A landscape with many valleys, sampled at points; each row gives a point and its height.
From any point a ball rolls to the lowest of the 6 points nearest to it. It stops when none of these is lower. Distance is the straight distance between rows; heights are no part of it.
K561 (h 651): [ -9  -5   4   6 -16   1  10   0   5   2  19  11   7  -1   0  -5  -2 -20
   3   4   0  -1  -8]
K526 (h 456): [  3   8  -4   1   1  -2  -2   6  12  -7 -11   5   9   0  -6  -8  -8  -5
 -15  -5  -8  -6   1]
K16 (h 480): [  7  13   4  -4  10 -21 -18   5  -2  13 -11 -22  -2   2  -6  13 -15  13
   2   1  16 -12   7]
K66 (h 722): [ -8 -32  -2  -3   7 -21   0  18  11  10  26  -8   6   3  10   5   5  12
  11  15   1  21   0]
K484 (h 125): [  6  -9  13  -9   6 -18 -10   4   1   5  28 -20   0  -3   2  -3  -4  18
  15  10   7   3   2]
K848 (h 623): [  3  29  -8   2   0  32   2 -11 -22  -8 -17  14 -11  -5 -10 -12   0  -3
 -21 -10  -3   8  -4]
K304 (h 397): [  2   9 -10  10  -6  17   9  -3  -1 -12 -17   9  -3  -5 -11 -14   7  -6
 -16  -4  -2   6   6]
K685 (h 301): [  5 -16  13  -9   2 -10  -5   7   9   1  25  -7  -1   1   3  -7  -3  15
  14  12   0   6   4]
K285 (h 463): [  6 -28  -4  -3  18 -26  -3  12   8   4  30 -27   2  -6   3   3   4  17
  12  10   7  14   0]
K537 (h 204): [-16 -29 -10  -6  -7 -16   9  13  20   2  19   3   5   4  14   4   1  -5
  20  15  -3  19  -5]
K730 (h 611): [ 14 -12   3 -16  10 -24 -10   5   1  -3  25 -35  -2  -4   2  -3  -2  18
  13   3  11   1   3]
K431 (h 446): [  8  11  11  -3  12  -6 -13   1   1  -3 -26  -7   1   0  -2   7  -6  17
  -8  -6   3 -14   8]
K625 (h 425): [  5  10  -5   0   1   4   1   2   5 -16 -18   5   4  -2  -7  -8  -6  -3
 -17  -5  -5  -4   4]
K228 (h 398): [-20  -8  -7   9 -19  12  30 -20  16  15  15  14  -4   3  21  -8  26 -11
  14  -6 -22  10  -8]
K681 (h 556): [ 13   3   2  -8   9 -18 -24  14 -11  -2 -18 -31  -7   7  -9  24 -13   8
  -2   3  23 -22  15]
K646 (h 294): [ -1 -20   7  -9 -12  -5   6   4  12  -2  20   7   4   3   6  -5  -4  -3
  11   6  -2   2  -2]
K253 (h 363): [  4   7  16  -9   8 -17 -16   3  -1  12  17 -19   7   0  -2   1  -8  17
   8   5   5  -5   3]
K199 (h 407): [-13  -5  -3  17 -16   6  17 -15   4  16  13  22  -1  -3   7  -5  23 -20
   4  -4 -10   9 -11]
K168 (h 454): [  6  11   6 -10   9 -21 -19   4  -6  12   7 -26   1   1  -7   9 -15  11
   5   0  12  -8   4]
K960 (h 234): [ -8 -25  -3  -4 -12  -9  11   3  16  -3  17   6   2   2  12  -1  -3  -5
  17  13  -2   9  -2]
K945 (h 452): [-11 -11  -1  15 -19   3  23 -11   6   6  16  11  -1  -4  12  -7  11 -19
  15   1  -4   4 -11]
K375 (h 409): [  5  10  -9   5  -3  11   4  -4   0 -14 -16   9  -1   0  -8 -10   0  -3
 -20  -4  -4  -1   2]
K7 (h 726): [ 23   7  10 -11  17  -2 -23   8 -33 -18 -18 -24  -4   6 -11  24 -16   8
  -2   4  21 -36  13]
K719 (h 182): [-13 -25  -8   2 -15  -5  20   1  17   1  14   6  -1  -1  17  -1   2 -11
  21   8   0  10  -7]
K959 (h 414): [  6  16  -9   1  -2  21  10  -7  -8 -18 -17   8  -2  -5  -7 -13   3  -5
 -20  -6  -2   0   3]
K257 (h 123): [-18 -24 -16  -2  -8 -15  13   8  24   4  19   3   4   4  17   6   0  -9
  20   9  -1  19  -9]
K394 (h 523): [  0 -28  -5  -3  24 -37  -2  27   7   7  44 -34  11  -8  10   9   3   5
   9   7   9  10  -4]
K309 (h 387): [-21 -15 -18  14 -11   8  29 -18  27  18  15  10  -1   6  25  -9  23  -7
  19  -7 -24  18  -9]
K918 (h 492): [  8  10   1 -14   7 -23 -24  11 -10   8  -2 -36  -3   3  -8  23 -15   5
   3   5  18 -19   6]
K858 (h 450): [-10   0 -16  17 -10  20   6 -10   4  13 -11  27  -9   4 -10 -13  25  -8
 -13  -5 -10  13   6]
K503 (h 410): [  5 -26  -1  -4  14 -26  -1  12  11   5  30 -20   1   0   4   1   1  18
  12   9   5  15   0]
K973 (h 636): [  5  30 -10  -7   1  26   1 -10 -28  -5 -24  14 -14  -4 -11  -3  -7  -4
 -24 -12   1   4 -10]
K5 (h 408): [-10   0  -5  23 -10   5  11  -8   0  14   8  18   0   1  -2  -5  15 -22
  -4  -5  -6   7  -6]
K344 (h 299): [ 17  14  22  -5  17  11 -15  -4 -27 -12 -31  -3   1   1  -7  17  -5  10
  -5  -6   4 -17  -2]
K878 (h 269): [-15 -17  -3   7 -19   0  18  -7  12  -1  15   3  -1  -3  16  -7   7 -15
  18   3  -3   7  -7]
K720 (h 419): [ -3 -26   6 -11  -4 -11   3   8  18  -1  20   3   0   3  11   0  -4   8
  15  18  -2  13   2]
K533 (h 168): [-17 -22 -18   3 -13  -8  17   0  22   2  12   4   1  -2  18  -1   1  -7
  24   9  -2  12  -8]
K453 (h 48): [ 19  13  20  -4  17   8 -16   2 -32  -7 -30 -10   0  -4  -8  18 -11  10
   0  -4  14 -19   2]
K135 (h 423): [ 16   8  15  -3  15   3 -14   5 -26 -12 -26 -20  -2   0  -5  19  -9  16
   3  -1  21 -27   9]
K472 (h 472): [  9  24  -5 -10   4  21   4  -8 -15 -18 -18   8  -3  -5  -5  -4  -1  -3
 -22  -9  -2  -2  -5]
K58 (h 326): [ 13  12  14  -3  12   2 -16   2 -13  -7 -31 -14   1  -3  -1  15  -2  18
   2  -4  11 -18   6]
K254 (h 348): [-16   0  -9  19  -9   9   8 -13   5  22  -1  25  -4   1  -5  -6  25 -17
  -9  -7 -11   8  -5]
K171 (h 493): [  2   5   5  -1   2  -9  -8   5  10   2  -4   6  10   4  -5  -3 -12  -2
  -9   1  -9  -7   0]
K954 (h 550): [ 11  27  -1 -12   9  19  -4  -6 -25  -9 -27  10  -7  -3  -9   6  -7  -5
 -22 -10  -3  -3 -11]
K581 (h 368): [ -3   5 -12  19  -5  16   6  -6   4   0  -9  16  -6   1 -10 -13  13  -9
 -14  -4  -6   9   6]
K800 (h 155): [ -3   2  -9  16  -7   0   5   4   9   2   0  13   4  -3 -12  -9   1 -18
 -11  -1  -1   3  -3]
K811 (h 332): [-4 -9 13 -9 -9 -3  1  5  7 -2 23  7  6  2  1 -6 -8 -5  8  6 -5 -4 -5]
K691 (h 449): [-15  -5   2  17 -17   7  21 -17   8  15  14  18   1  -2  13  -6  21 -19
  12  -4 -10   6 -10]
K131 (h 424): [  7  14  -3  -2   2  11   3  -3   0 -17 -19   6   5  -3  -7  -7  -3  -2
 -21  -5  -3  -4   1]
K925 (h 658): [ -7   0  -2  13 -11  -2   6   0   6   2  11  11   7  -3  -8  -7  -6 -18
  -5  -1  -5  -2  -7]
K515 (h 448): [ 20   9  14  -5  18   7 -18   5 -35 -13 -25 -16  -2   2 -12  23 -12  12
   0   0  22 -28   9]
K643 (h 685): [ 16   3   3 -12   9 -13 -24  14 -18 -11 -17 -28  -9   6  -9  26 -11   9
  -2   2  21 -28  17]
K241 (h 621): [ -7  15  -5   4  -6  45   3 -12 -17   0 -12  25 -11   1 -13 -15   8   1
 -17  -8  -7  12   6]
K415 (h 464): [  3  11  10  -1  10 -16 -18   6   7  12  -3 -12   6   2  -5   3 -16  11
   2  -2   5  -6   4]
K741 (h 447): [ -7   2 -11  16  -8  26   6  -9  -1   2 -12  23  -9   2  -9 -13  23  -5
 -13  -4  -5  10   8]
K724 (h 521): [  8  13   6 -22   9 -24 -18   6  -7   5  15 -36   1   0  -6  10 -11   7
   6   2  16 -10   4]
K156 (h 573): [ -3  21  -6   9  -5  39   4 -11 -20  -6 -13  17  -9  -1 -12 -15   7  -4
 -17  -9  -8  10   6]
K382 (h 459): [ -6  13  -7  13  -5  32   2  -8  -9  -5 -11  20  -6   0 -12 -18  17  -3
 -15  -4  -5  10   7]
K203 (h 555): [ 11  17   8 -11  10   5  -7   1  -2 -16 -28   2   8   0  -1   5  -3   8
 -15 -10  -4 -11   1]
K148 (h 394): [ -6  -7   9   0 -12  -4   2   3   8   2  21  11   7  -1  -3  -6  -9 -11
   5   5  -5  -3  -6]
K338 (h 354): [  2   3  14  -8   4 -12 -12   2   3   7  16  -1   7   1   0  -5 -14  13
   6   6  -1  -3   2]
K887 (h 400): [ -2   1  12  -4   2 -10  -8   5   8   7  12   5  10   1  -2  -5 -13   1
  -1   1  -9  -4  -2]
K544 (h 362): [ -1  -6  14 -11  -4 -10  -7   4   5   2  21   5   7   4   0  -8 -12   5
   3   9  -5  -2  -3]
K110 (h 232): [-10 -17  -1   2 -17  -3  17   1  12  -3  14   6   1  -4  13  -5  -2 -10
  17   7  -1   7  -8]
K479 (h 230): [-18 -19 -17  12 -14  -4  20 -10  19   5  12   3  -1  -1  23  -4   9 -12
  24   1  -4  18 -10]
K496 (h 361): [  1 -20  10 -10   0 -12  -1   5  11  -1  23  -2   1   2   8  -4  -5  14
  10  12  -4   7   1]
K568 (h 377): [-17   0  -4  20 -13   7  15 -14   0  20  11  22  -2   0   1  -4  21 -20
  -2  -8 -13   9  -8]
K473 (h 778): [ 20   1   4 -11  12  -4 -22   9 -27 -19 -20 -26  -6   6  -8  25 -13  11
  -3   6  23 -31  17]
K742 (h 501): [  7  13   7  -2  12 -12 -19   2   2   6 -21 -15   0  -1  -2  10 -11  16
  -1  -2   6 -13  11]
K104 (h 358): [-19 -15 -14  13 -13   0  24 -17  23  13  14   5  -3   0  28  -8  18  -9
  22  -3 -10  16 -11]
K602 (h 42): [-20 -13 -13  13 -16   8  28 -20  22  18  11  11  -4   4  26  -6  25  -6
  17  -4 -20  16  -5]
K273 (h 559): [  4  10   4  -4   6  -7 -10   8  11  -5 -18   3   6   3  -2   2  -8   7
 -12  -5  -7  -9   4]
K275 (h 710): [ -5  28  -6   4  -4  44  -1 -12 -25   5 -18  21 -16  -2 -13 -13  -3  -3
 -19 -13  -7  12   0]
K383 (h 476): [  1   1  -3   3  -3  -5   1   4   9   3   3  13   9   1  -9  -8  -9 -13
  -9  -1  -4  -4  -6]
K516 (h 536): [  5  28  -7  -6   3  27   3  -9 -22 -12 -22  12  -6  -8  -9  -5  -5  -4
 -23  -9  -2   1  -8]
K42 (h 522): [ 12   6   9  -5  10  -8 -18   7 -18  -8 -24 -25  -5   1  -4  20 -10  15
   1   2  22 -24  17]
K532 (h 489): [ 14  21  12 -13  10  15  -5  -5 -20 -16 -28   5   2   0  -4  10  -4   2
 -15 -11  -5 -10  -5]
K639 (h 557): [ 14 -23  -9 -12  19 -33  -5  16  11  -2  32 -38   0  -4   2   4   3  13
  11   5  11   7   2]
K336 (h 359): [-17 -29 -10  -7   2 -19   9  15  20   6  23   3  10   4  15   8   5   1
  17  16  -5  23  -6]
K605 (h 465): [ 10  17   1  -8   5   8   3  -2  -2 -18 -22   7   3   1  -3  -1  -1   2
 -17  -9  -5  -6  -1]
K33 (h 435): [ 12  13  14  -7  13   0 -12   0  -6 -11 -30  -7   2   2   2  10  -5  14
  -6  -5   1 -13   7]
K268 (h 279): [-10   2 -10  26 -12   9   4  -4   2  13  -3  20  -3   1 -10 -10  17 -19
 -10  -6  -5   8  -1]

For each start below, name the point where the ball stops.
K273: K800
K203: K800
K954: K800
K887: K257
K973: K800
K681: K484
K148: K257

Call two points neighbours if one is among the 6 nearest of the other. Go from one point of each pair to the other, from neighbour to neighbour, staying as low as possible. Name the highest point that can't be avoided.
K602 and K257: K479
K800 and K602: K199
K484 and K453: K415
